The views of a scene show one set of named points, each view turned or mirrored, and shifted as a whole, with a little noise and some points left out.
In the rows, 128 means zero.

Scene 1
View 1
rese: [128  86 100  94  80  86  76 101 193 145 102 115 161 133 181 134 128  60
  81 127 115 151 147 116 146  89 143  99 159 135]
Rus: [163 110  66 135 112 113 124  89 174 173 122  92 187 116 163 129 115  70
 121 103 107  96 169 128 117 142 139  91 165 131]
vige: [158 116  55 126 137 127 144 112 168 156 134  84 165 117 127 110 100  56
 133  90 106  95 145 135 129 146 141  67 167 126]
rimit: [125  85 121 130 114  90  91  86 102 155 102 108 148 135 193 134 107  75
  59 133 136 159 159 106 150 128 172 106 165 120]
lev: [144  95 115 109  86 112  93  88 156 170  72  99 161 125 190 153 133  85
  90 126 134 153 184 138 137 103 170 101 174 139]
kom: [125 110  99  93 151 145 137 135 109 136  90  69 104 133 120 123  98  67
 104 111 144 156 136 138 155 128 179  56 186 116]
leva: [122 102  87  67 120 129 107 150 174 131  84  73 121 136 121 126 121  57
 112 115 138 170 128 148 154  94 164  46 194 131]
pomab: [152 106  96 124 119 120 120  95 141 166  97  89 160 122 166 135 110  76
 106 112 123 124 167 136 132 135 162  96 170 125]
zavev: [148 100 115 136  94 107 103  73 150 170  88 115 170 120 196 148 115  77
  92 117 116 124 178 123 137 121 160 123 159 135]
taza: [127  97 109  75  80 111  82 119 198 147  67  96 142 132 162 145 131  65
  99 129 129 169 154 144 152  70 154  82 175 141]
pediv: [154 109  74 145 140 111 135  92 128 162 143  97 167 120 156 112  89  62
 109 102 112  95 150 108 132 159 148  94 155 118]
kuvif: [139  82  75 108  92  81  84 106 177 156 116 100 181 131 178 128 130  64
  79 122 123 149 154 117 129 112 147  84 171 130]
vigop: [138  99 112 153 110  88 102  64 144 154 134 139 159 119 189 121  89  56
  90 113  99 109 144  95 145 146 140 138 132 123]
dafa: [135 126 150 126 139 156 134  89 104 151  68 107  99 121 154 139  78  71
 112 108 124 138 152 131 165 128 180 117 155 125]
sobi: [152 125 129 169 154 140 152  67  90 164 110 114 130 109 163 123  66  68
 120  96 107  92 153 111 152 169 168 131 135 116]
Gozak: [122 109 146 113 126 134 115 103 110 148  70 105 105 126 160 139  92  68
  91 121 135 160 149 127 166 115 180 104 160 125]
felo: [129 104  59  94 132 113 120 142 180 130 135  93 140 127 119 102 101  42
 117 103 114 127 116 124 147 121 139  59 170 124]
tofuf: [161 116  64 101 115 138 129 120 188 162  96  65 174 120 137 135 128  73
 139  96 119 120 171 156 120 117 153  59 187 136]
Gobev: [140 101  69  99 107 103 105 115 186 149 118  95 166 127 150 123 119  58
 108 113 120 132 142 130 131 111 145  72 172 129]
Mig: [150 132 118 141 148 157 154  88 127 156  96 101 127 107 141 130  77  64
 143  89 104  95 150 135 149 147 163 109 148 126]
vuze: [146 121 108 122 116 135 129  97 173 150  98 111 138 113 152 130  93  58
 129  98 104 113 146 135 149 120 150 104 151 132]
keraf: [147 123 135 137 114 132 122  75 154 159  85 125 135 109 173 140  87  68
 120 104 107 109 159 128 155 126 158 132 141 132]
View 2
dafa: [120 163 188  82 125 128  58  82 110 118 153 139  99 154 125  89  71 153
 118 231 111 180 114  86 100 152 172 138 114  88]
pediv: [100 136 158 118 133 100 102 127  55 117 103 148 112 108 165  52  69 167
 117 167 125 169  99  99 107 122 152 170  73 103]
leva: [153 140 147 134  66 105  74 100 111  86 132 117 151 154 123  96 128 101
  95 161  83 204 127 149 146 133 149 141 127 103]
taza: [172 168 159 146  81 134  95 124 156  79 131 108 136 141 111 102 106 113
 103 160  91 157 131 131 142 151 152 133 103  68]
felo: [137 135 136 130  94  85  84 123  58  93 108 146 144 130 143  82 104 120
  93 149 115 205 106 161 132 136 126 159 104 105]
vuze: [125 165 167 114 134  97  66 131  81 106 121 156 113 141 136 101  82 147
 104 171 119 180 102 130 120 135 134 139  85  91]
Rus: [105 152 167 145 135 105 108 154  89  95 101 137 115 123 157  69  82 169
 116 139 108 151 110  99 132 114 149 152  59  92]
tofuf: [104 149 172 156 105 100  85 141 102  82 107 119 131 156 149  90 114 148
 106 136  80 178 112 117 158  99 154 135  87 103]
rimit: [147 139 145 109  91 147 122  97 116 110 125 109 120  86 122  51  59 137
 126 195 116 142 123  87  94 166 172 177  96  73]
kuvif: [154 140 141 148  91 125 135 135 113  89 108 111 133  96 133  65  89 132
 114 139 108 143 123 124 129 139 147 167  78  77]
Mig: [ 94 159 189  97 148 104  54 111  77 122 132 161  97 157 148  88  72 170
 110 208 116 184 102  94 110 133 157 142  91  96]
pomab: [117 147 167 127 111 120  96 121 105 104 118 118 115 126 142  70  85 156
 120 169 100 159 116  93 120 124 167 156  84  91]
lev: [145 154 171 139  98 147 111 120 152  93 126  99 119 124 121  82  87 143
 125 170  91 135 132  85 123 143 170 147  86  70]
vige: [ 99 141 158 133 125  81  84 138  55 101 101 151 125 133 161  76  89 154
 100 146 113 189  96 126 133 109 139 153  78 116]
Gozak: [143 152 173  92  96 133  72  76 121 112 151 120 118 142 115  86  77 131
 117 221 101 179 118 100  99 165 169 146 123  79]
sobi: [ 89 154 185  77 162 112  65 103  63 136 132 164  90 127 149  64  40 181
 124 224 132 171  97  71  83 148 162 161  80  90]
Gobev: [143 148 148 145  98 107 102 136  97  88 112 126 132 125 139  81 101 135
 105 144 102 169 117 137 134 129 137 151  86  92]
kom: [124 121 157 103  75 105  61  70  83 108 137 123 143 150 128  74 106 122
 105 201  93 217 118 116 122 131 171 152 138 117]
rese: [177 166 142 143  94 131 121 138 131  87 118 118 127 107 118  87  85 121
 107 151 113 142 126 133 123 163 137 155  78  57]
zavev: [135 164 171 130 126 136 114 130 133 103 122 121 103 108 133  73  66 160
 123 175 110 131 122  86 113 147 158 152  72  67]
vigop: [138 160 157 106 142 128 118 136  86 119 116 154  99  83 139  65  43 164
 121 182 146 133 111 103  88 168 140 172  59  60]
View 3
rese: [164 155 137  98 157 132 119 145 137 122  87  98 128 155 134 123 124 133
 120 174 100 132 114 170 139 186 145 158 135 112]
rimit: [190 142 106  95 132 152 135 100 133  93 124  78 149 142 132  96 138 145
 114 155 125 135 163 176 143 156 133 126 139 149]
taza: [156 177 112  96 164 120 128 131 138 131  74 125 124 151 139 133 102 157
 136 155  93 140 120 211 138 185 143 171 151  98]
vigop: [201 120 142  83 134 163 119 123 112 113 102  73 130 131 126 123 140 110
 120 178 156 112 132 100 131 159 134 114 133 164]
Gozak: [195 150  73  77 136 152 134  79 107 124 103 115 130 123 143 128 103 178
 132 147 149 133 161 197 145 151 130 131 160 143]
tofuf: [150 189 121  78 144 118  96 151 133 143  82 142 152 130 106 163 110 123
 159 140 139 111 180 152 135 146 132 178 180  74]
keraf: [190 142 113  80 136 154 129 106  91 129  77 106 120 105 131 153 109 138
 155 159 159 122 136 130 119 157 116 127 152 150]
lev: [168 171 121 102 139 134 145 117 133 108  95  96 133 130 126 125 124 139
 155 144 102 152 145 186 120 166 111 150 147 121]
zavev: [176 154 133  93 131 147 135 121 123 109  95  85 134 120 123 129 132 123
 150 154 124 137 144 144 115 163 111 134 144 142]
vuze: [179 146 112  65 145 142  93 131 102 153  71 128 128 125 128 164 106 137
 136 165 175  95 145 125 142 157 142 151 166 118]
Rus: [164 167 147  82 130 138 100 152 133 129  87 106 150 126 104 146 131  98
 150 153 148 111 169 106 121 149 123 153 162 109]
dafa: [202 147  70  67 126 157 133  75  89 130  95 123 131 102 135 146  96 176
 149 143 175 127 165 171 138 143 119 125 167 155]
leva: [154 174  77  70 160 120 102 128 137 150  94 156 149 161 135 137  98 174
 123 153 124 110 165 214 167 166 168 183 173  79]
felo: [172 152 107  59 155 129  77 153 130 151  92 143 152 163 123 139 116 139
  98 167 161  81 163 143 175 162 181 169 170  96]
kuvif: [167 153 139  88 146 134 106 152 145 116 103  97 149 158 116 116 141 108
 116 167 118 117 148 141 142 165 148 152 144 113]
kom: [180 164  58  63 135 137 104  96 123 143 108 147 161 141 131 136 105 178
 122 139 162 106 203 199 168 138 159 154 187 110]
pediv: [187 144 123  70 122 151  93 135 118 124 113 102 161 128 104 135 138 107
 127 156 177  93 189  98 142 135 138 136 165 130]
Mig: [197 152  95  61 120 154 106 100  88 144  83 130 138  98 121 169 105 144
 157 150 194 103 177 120 129 133 123 135 176 139]
pomab: [174 161 114  84 132 138 118 126 128 121 102 111 150 125 112 135 128 127
 149 145 143 124 177 152 133 145 121 145 163 120]
vige: [167 161 125  65 136 131  81 151 123 143  92 139 158 131 101 157 124 113
 136 155 176  85 188 109 145 142 149 163 177  96]
View 4
pomab: [107 136 122 137 118 111  78 124  86 149 121 161 107  84  97 112  79 116
  92 147 134 121 134 115 124 160 153 113 147 162]
sobi: [ 86 181 145 120 100 159  88 111 130 163 151 159  82  21 125  73  55  89
  76 165 134 115 134  88 108 169 139  72 153 137]
leva: [130 150 101 129 130  74  89 156  79 159  79 114  96  96  44 141  83 148
 131 120 151 127 120 148 162 137 139 173 164 146]
pediv: [ 90 136 119 166 120 147  81 125 101 157 144 156 100  38 127 106  91 138
  93 137 117 122 129 108 129 172 139  91 136 146]
felo: [109 146  90 161 130 128 103 153  85 166 106 123  84  54  82 145  95 174
 134 112 130 116 113 133 164 150 124 144 143 142]
kom: [121 162 121 126 108  75  70 150 102 169 114  97  81  54  60 102  69 115
 100 131 154 149 124 146 157 146 140 153 166 124]
taza: [122 147  97 118 127  79 108 127  61 145  69 170 110 141  40 148  81 135
 130 148 150 107 133 117 137 143 136 151 170 172]
vigop: [ 64 151 104 158 106 153 114  94  94 163 133 208  88  61 100 119  85 136
  96 165 114 107 129  69 110 187 116  76 157 166]
tofuf: [137 125 120 136 148 121  73 155  77 131 101 140 122  94 112 127  95 137
 119 123 145 105 131 139 142 130 165 137 127 168]
Mig: [112 180 139 102 114 137  88 140 120 156 125 125  83  39 104  82  58 100
 102 152 156 109 133 117 126 138 144 115 156 136]
lev: [105 137 116 125 115  78  82 102  67 142 102 192 119 132  65 125  76 109
  95 161 142 124 142 100 119 162 149 115 164 177]
rimit: [ 75 143 107 149  94  75  85  90  82 174 121 185  96  96  58 115  77 117
  78 161 125 153 133  91 126 189 120 101 178 157]
Gobev: [110 133  97 157 135 117  96 137  71 151 104 156 107  92  82 144  95 158
 122 131 129 115 125 120 140 151 135 128 146 165]
kuvif: [ 94 116  89 168 123  99  94 110  61 152 104 184 115 113  75 146  98 157
 105 139 117 127 127 106 135 175 132 123 152 175]
zavev: [ 94 143 115 131 114 118  92  99  80 143 113 205 113 105  88 115  81 112
  93 164 129 114 139  89 110 167 145  95 157 180]
Rus: [112 121 116 157 138 146  83 128  80 136 125 175 121  82 135 123  97 138
 104 140 127 104 133 109 123 156 157  99 122 175]
Gozak: [ 99 176 122 103  95  81  93 118 101 166 108 146  80  83  46  99  56  98
  94 163 156 133 131 107 127 163 134 128 184 141]
rese: [ 97 132  78 153 121 102 114 120  61 154  83 180 106 117  53 157  98 165
 127 142 129 114 125 108 140 160 124 137 161 175]
keraf: [ 96 172 130 110 115 144 109 112 106 152 111 179  93  76  91  99  66 106
 106 170 145  93 133  81 108 154 139  95 161 161]
dafa: [102 187 139  93  98 106  91 121 117 164 114 144  83  59  72  77  50  81
  93 170 157 115 134 103 116 153 139 114 178 138]
vige: [116 132 112 156 134 153  84 151  94 144 129 134 102  47 127 120  95 154
 116 121 130 112 120 128 143 147 149 117 125 151]
vuze: [106 167 115 127 125 153 113 142 102 155 105 146  88  52 102 114  82 137
 126 144 141  89 123 109 129 140 135 120 147 150]
View 5
keraf: [ 99  66  99  99  87 164 147 111 126  76  83 158 142 132 131 150 184 164
 163 105 139 115 101 124 113 102 155 137 127  95]
Rus: [112 120  91 128  92 120 140  91 119  90 117 158 180 165 156 136 157 121
 152 120 143 122  69 130 115 139 151 135 158 121]
vuze: [136  80  73 123  78 171 151 105 131  84 105 151 160 144 126 141 187 149
 155  94 149 116  82 131 114 125 151 157 126 151]
leva: [170 108  88 100  71 183 160 113 152 121 156 135 137 149  86 119 152 127
 143  34 188 151 100 157 148 171 126 129 131 149]
kom: [165 111  91  84  80 177 166 107 133 111 170 167 139 159  86 162 164 145
 148  64 169 155  99 137 170 164 151 177 133 161]
zavev: [ 79 105 115  97  88 136 143 110 123  89 109 160 158 140 143 139 154 148
 156 102 137 131 106 121 115 118 142 107 139  80]
pediv: [111 125  93 113  76 131 148 103 112  86 138 180 180 162 149 167 178 150
 157 122 121 134  78 108 118 137 163 169 141 142]
Gobev: [126 128  87 120  65 150 147 108 137 103 142 147 166 150 128 117 157 129
 151  73 157 138  86 138 116 155 134 117 135 140]
pomab: [110 114 108 100  91 139 149 102 122  91 125 160 157 155 128 149 155 139
 157  96 152 134  93 129 135 138 149 138 148 103]
kuvif: [ 94 147 109 111  60 140 142 118 133 107 157 147 170 147 136 111 144 136
 149  78 144 148  96 124 113 156 128  91 139 117]
vigop: [ 65 105 102 111  55 142 139 126 122  76 123 173 174 131 156 144 186 177
 160 113 102 128  99  93  92 107 153 125 119 114]
Mig: [133  70  86 102 105 162 152  96 119  77  91 172 145 150 125 175 188 156
 160 118 145 112  89 127 133 114 165 190 137 126]
rimit: [ 73 125 132  67  62 147 145 132 127  95 155 174 149 139 122 158 158 173
 159  79 128 159 129 105 136 139 144 115 124  92]
tofuf: [155 113  83 125  99 138 147  81 132 104 120 141 162 168 123 128 143 104
 144  92 180 126  71 159 134 156 138 139 161 133]
lev: [ 91 111 123  84  90 143 145 114 133 105 118 145 141 142 116 127 138 141
 150  77 162 139 112 137 126 137 130  91 142  67]
felo: [154 121  69 127  53 170 157 110 138 105 155 157 172 152 123 126 178 135
 146  66 152 140  80 133 123 164 142 153 126 188]
vige: [146 116  73 136  85 143 150  89 121  91 134 167 181 167 138 146 171 126
 152 111 149 122  62 132 124 152 154 169 152 164]
taza: [119 105 105 100  76 172 148 120 152 114 122 124 134 132 101  97 140 129
 147  38 180 139 110 153 123 146 112  79 129 105]
sobi: [102  70  91  89  88 160 151 113 103  60 100 198 158 145 139 200 215 192
 165 133 108 119  96  94 130  97 189 213 124 131]
View 6
tofuf: [158 151 184 125  94 151 120 113  69  79 141 118 108 105 128  99 130 143
 100 183 105 140 114 131 127 130 105 149 142 133]
zavev: [164 144 188 135  89 142 152  90 136 151 144  90  88  87 127 156 127 136
 135 150 133 164 112 134 154 135  93 136 143  76]
Mig: [126 103 181 150  98 115 155  88 128 124  98 134  56 105 135 119 142 174
 143 199 116 133  80 167 115 144  93 139 127 109]
sobi: [127  86 162 156 108 110 167  70 158 154  96 133  37  98 109 147 148 182
 167 187 118 155  74 178 110 146 110 134 127  86]
keraf: [139 122 200 144  89 120 164  74 142 153 123 102  71  90 150 138 139 148
 142 173 135 140  90 146 136 146  78 138 127  86]
leva: [143 132 212 114  61 124  90 138  63 106  95 142 144 104 195 117 116 120
 118 168 112 130 139 145 156 112 115 132 150 128]
pediv: [151 114 144 129 110 134 137  77 110 133 115 130  76  96  95 139 138 155
 132 169 101 162 100 150 109 128 149 135 117  93]
Gobev: [153 140 189 117  79 134 118  96  94 135 124 117 126  87 159 137 122 119
 115 151 114 143 127 133 146 117 131 128 124  97]
rese: [164 155 201 112  74 140 130  94 107 157 144  94 136  78 169 151 119 105
 110 135 133 147 130 118 167 118 119 126 121  77]
felo: [132 114 172 113  79 126  99  95  68 122  98 147 129  93 167 110 126 125
 102 172  97 120 121 146 122 113 160 129 105 115]
dafa: [126  97 206 149  77 106 152 107 143 148  85 132  72 105 165 144 135 162
 167 181 134 144  91 176 144 142  75 135 158 103]
lev: [176 157 209 130  81 147 136 118 120 140 141  92 108  97 149 157 120 126
 136 149 136 167 125 130 166 128  81 136 167  94]
Rus: [161 145 165 128 110 151 142  82 104 114 152 106  85  95  96 120 135 142
 110 171 108 155 105 124 120 133 123 148 119 101]
vuze: [126 118 184 133  92 120 144  77 105 130 112 130  88  91 154 109 136 140
 117 186 115 116  93 148 121 136 113 138 102 107]
Gozak: [135 110 213 141  71 109 128 120 131 150  85 127  96 103 181 160 124 146
 161 163 135 149 114 172 158 129  87 131 162  95]

In a view up to two points have been moved. Name them for each view, in the order of its rows, or write -.
view 1 -> vuze
view 2 -> -
view 3 -> kuvif
view 4 -> Mig, rese
view 5 -> kom, sobi
view 6 -> Gobev

Scene 2
View 1
kime: [142 188 108 130  75  98 129 125 112 110 119 184  64 126 102 115 100 177
 120  98 148 121 114 107 128  92 137 177 139 137]
kigun: [121 183  83 138 119 121 168 121 161 145 135 160  90 122 134 146 169 130
 119 174  92 141 119 117  88 121 121 140 141 166]
kezer: [131 183  90 133  74 111 141 134 129 131 127 179  74 129 103 144 124 172
 128 133 129 141 138 112  97 125 126 160 140 135]
baz: [125 206  81 167 104 102 172 117 134 130 126 152  91 131 119 137 138 136
 112 166 125 112 109 125 126  88 145 165 124 177]
fugim: [140 194  83 149  65 111 141 140 137 135 114 176  79 149 111 144 112 178
 125 134 124 154 144 104 100 129 129 156 133 134]
pinis: [156 134 101 121  83 118 142 116 130 129 160 172  78  98 109 158 162 152
 130 154 116 121 136  95  74 137  97 144 154 137]
kebu: [184 138 121 121 107 123 133 116 141 117 128 168  74 135 137  98 136 156
  98  91 106 136  93  84 115 107 118 140 149 145]
rik: [173 114  98 149  74 111 157 103 114 130 173 156  89  96 100 180 165 143
 133 179 131  93 135  99  71 136  90 146 147 152]
keger: [122 197  89 147  88  95 158 117 117 119 135 168  76 110 104 139 128 150
 128 148 141 108 116 124 120  90 134 176 135 161]
goto: [156 159  99 128  67 117 128 139 133 135 127 180  76 133 111 141 127 180
 124 123 118 153 145  91  85 139 115 147 146 124]
keze: [134 175  88 124 109 126 153 128 158 141 135 170  81 127 131 139 162 145
 121 155  90 153 126 106  82 134 117 136 145 148]
Gizig: [140 209  49 221  87 103 201 125 150 156 120 125 114 167 125 165 130 132
 106 203 116 124 124 121 119 110 146 150 101 187]
gam: [112 232  86 156  96  93 158 129 129 121 110 169  78 142 117 114 108 157
 114 129 133 129 105 126 146  78 157 179 124 162]
Sefo: [178 155 105 144  70 110 134 129 125 121 119 172  78 145 112 123 109 172
 110 104 134 138 121  87 111 114 121 156 138 132]
View 2
Gizig: [140 151  42  83 137 149 162  81 110 150  56 123  38 163 142  90 166 192
 130 110 155 160 143 193 145 185 172 122  87 161]
keze: [157 136  99 103 147 115 153  67 138 139  33 144  97 126 140 148 140 194
 134 143 166  94 130 151 126 159 177 141 131 134]
rik: [122  89 108  66 168 112 121 102 160 131  77 124  74 143 141 148 179 142
 151 171 149 136 112 177 164 177 148 140 148  94]
goto: [174 116 104 110 180 115 126  64 168 155  92 154  92 131 126 147 133 183
 149 142 160 108 117 114 140 165 188 131 133 136]
fugim: [178 127  83 105 173 136 142  61 155 163  99 151  76 137 120 121 129 187
 146 124 155 119 125 132 136 163 199 120 117 155]
pinis: [140 101 113  82 168 109 130  83 162 132  64 139  94 129 136 157 158 158
 149 166 155 107 115 154 147 163 170 137 146 106]
Sefo: [170 115  94 127 179 119 106  75 176 159  95 156 102 176 121 147 135 162
 133 130 142 121 118 116 134 167 182 111 110 152]
baz: [146 142  56  88 142 145 149  85 133 146  38 140  74 169 134 111 160 163
 118 129 132 135 141 185 122 161 200  98  90 156]
kigun: [143 146  84  91 137 122 160  74 128 133  14 134  89 133 148 138 151 186
 126 141 160 104 136 177 124 161 181 130 119 132]
kezer: [168 115  87  96 170 133 139  67 160 157  85 151  82 135 123 129 138 173
 149 135 147 115 127 141 132 154 204 112 117 144]
kime: [174 111  82 113 180 135 120  77 183 159  87 161 104 171 111 135 138 145
 133 138 122 115 125 126 116 146 222  79 100 157]
kebu: [159 130 107 144 160  96 106  83 176 140  44 157 129 183 137 174 138 155
 112 139 143  92 123 116 119 164 171 118 113 146]
gam: [172 146  51 109 154 152 144  71 150 161  52 156  82 175 123 110 139 166
 121 116 122 123 142 156 106 144 233  73  78 177]
keger: [152 119  71  82 158 141 138  85 159 149  61 147  83 160 123 119 158 147
 131 143 122 126 132 170 123 147 217  82 103 148]
View 3
kezer: [115 137 148 130 142 128 152 151 160 154 114 112 124 120 180 148 139  67
 118 130  87  93 137 124  60 160 158 138 140  83]
baz: [107 135 119 105 152 116 157 165 181 188 151 104 132 122 180 103 127  96
  97 122  83 102 150 114  61 135 168 173 143 106]
fugim: [123 130 152 126 164 125 157 141 161 155  99 104 115 125 177 146 130  71
 116 136  85  90 139 123  64 169 157 124 131  84]
keze: [102 149 101 122 174 118 162 159 151 145 131  64 113 105 160 110 134  68
 111 139  88  92 140 118 114 146 146 133 129 109]
kime: [114 123 139 125 165 115 157 150 208 142 119 128  86 152 178 151 139  60
  94 115 105  84 106 133  34 166 177 159 135  86]
kigun: [ 94 155  94 113 159 119 158 170 156 168 152  65 131 103 166  97 135  83
 107 136  83  95 153 116 107 132 150 153 129 109]
gam: [ 92 141 141 106 177 112 145 173 223 174 130 108 119 136 187 135 115  74
 105 125  80  87 152 132  24 143 173 185 122  75]
rik: [136 123  97 126 107 128 179 143 112 161 159 117 119 111 168  95 176  91
  85 115 113 115 103 105 108 152 163 131 188 135]
Sefo: [135 106 139 119 187 112 165 134 181 151 113 115  79 150 171 128 134  74
  89 127 109  88 110 121  59 182 170 132 139 107]
Gizig: [121 130 153  86 161 122 153 163 150 233 139  94 172 106 196  90 107 129
 119 139  57 117 204  98  54 138 167 165 139 102]
keger: [101 138 122 116 136 119 155 169 190 167 147 124 122 127 186 129 143  70
  97 111  92  96 127 130  43 140 172 178 146  88]
kebu: [119 112  94 115 213 102 170 141 200 146 131  83  59 147 154 102 130  73
  77 123 116  84 103 119  88 171 167 138 132 128]
View 4
rik: [177 166 172  87 210 113 127 136 132 212 107 116 118 116 131 149 134 117
  97 126 126  82 171  98 137 167  96 142 109 131]
gam: [163 130 148 142 105  92 108 154 128 140 127 173 133 164  69 168 191  71
 110 125 155 133  99 110 106  98  90 187 129 117]
kime: [184 124 146 133 136 113 106 184 116 151 147 126 113 134  73 143 185 121
  92 121 144 141 100 126 113 102  85 184 126 123]
Gizig: [151 167 166 121 119  92 118 119 163 186 117 196 130 181 112 170 153   2
 108 152 159 108 166  63 114 130 126 168 123  86]
pinis: [181 156 167 103 197 123 129 151 109 187 105 113 117 114 114 139 148 124
  96 121 137 100 152 108 132 153  81 140 109 137]
goto: [182 149 178 125 161 150 134 171 101 179 122 112 105 113 100 125 170  97
  88 129 145 129 133 100 120 116  63 149 119 117]
kebu: [179 120 132 142 170 111 129 204  70 126 125 129 122 129  93 120 165 106
  97 126 177 150 139 106 125 148  82 136  95 143]
fugim: [175 152 181 131 137 142 129 161 121 182 128 133 107 127  92 135 179  80
  90 133 146 129 123  99 111 100  68 165 130 103]
Sefo: [187 129 151 137 153 126 123 197 108 158 148 120 103 124  89 121 168  97
  83 132 151 148 133 104 119 125  88 160 115 117]
keze: [159 160 172 125 163 126 139 137  90 164  78 149 128 130 107 146 162  80
 106 120 166 110 145  95 124 132  60 130 104 131]
baz: [159 146 149 120 131  78 110 136 139 159 117 177 138 167  91 177 166  67
 116 130 154 112 129 100 113 129 106 176 118 121]
kigun: [155 164 167 118 158 103 134 120 102 162  75 166 142 144 112 163 159  71
 115 121 165  97 147  94 123 139  76 136 104 134]
kezer: [175 150 175 124 151 132 125 154 117 180 124 127 116 126  90 148 179 100
  93 122 139 119 123 106 113 108  71 169 130 116]
keger: [170 139 151 115 143  87 104 146 138 163 123 151 132 149  81 173 172 105
 109 122 140 114 114 117 117 120  97 185 127 128]
View 5
kebu: [171 140 143 214 110 117  86 115 143 112  83  91 101 149  72  86 131 132
  78 134 145 156  73 151  87  58 125  65 133 108]
rik: [105 101 161 141  77 115  63 138 155 150  97  97  77 169  91  96  94  97
  98 178 142 135 118 128 108 112 120 143 132 128]
baz: [157 152 131 155 124 106  80 176 178 117 148  62 101 147  95 139 102 145
 118 164 130 100  88 148 110 102 131  57 123 152]
fugim: [137 136 117 190 130 142 108 162 155 103 105 133 110 145 109 127 100 153
  94 129 114 143  84 147  99 126 130  80  98 137]
Sefo: [149 129 132 203 103 145  97 155 160 110  88 118 113 145  78 109 115 141
  84 122 128 151  74 150  87  77 111  75 115 128]
goto: [129 127 124 195 119 138 102 136 146 108  84 138 101 146 103 102 107 139
  88 128 121 157  88 144  97 116 132  98 106 122]
Gizig: [173 149 108 138 144 115  81 232 150 153 129  68  81 153 112 142  73 151
  98 188 104  86  96 161 141 126 142  57 112 184]
kigun: [155 150 135 158 147  82  81 129 141 119 127  68  82 147 119 113 101 135
 108 176 135 123  98 146 118 124 163  78 123 128]
pinis: [114 117 152 164 104 112  78 114 149 123  99 106  89 160  99  98 104 114
  98 157 139 151 106 133  98 114 135 125 123 116]
gam: [163 160 118 181 130 125 103 173 190  88 152  78 125 139  95 152 110 165
 123 135 127 106  64 152  95  94 124  36 113 145]
keze: [149 145 133 175 148  95  89 115 135 115 107  94  88 147 118 103 109 132
  97 161 131 139  96 147 110 123 160  88 116 121]
kezer: [130 132 130 179 120 132 104 146 167  98 114 123 111 145 105 127 105 141
 105 135 121 140  86 144  95 123 128  87 108 129]
kime: [137 137 133 198 100 142 105 149 192  85 123 116 132 143  77 129 121 152
 108 118 132 137  71 141  73  83 101  65 112 123]

In a view up to two points have been moved. Name them for each view, in the order of its rows, or write -.
view 1 -> -
view 2 -> Gizig
view 3 -> kezer, baz
view 4 -> rik
view 5 -> -
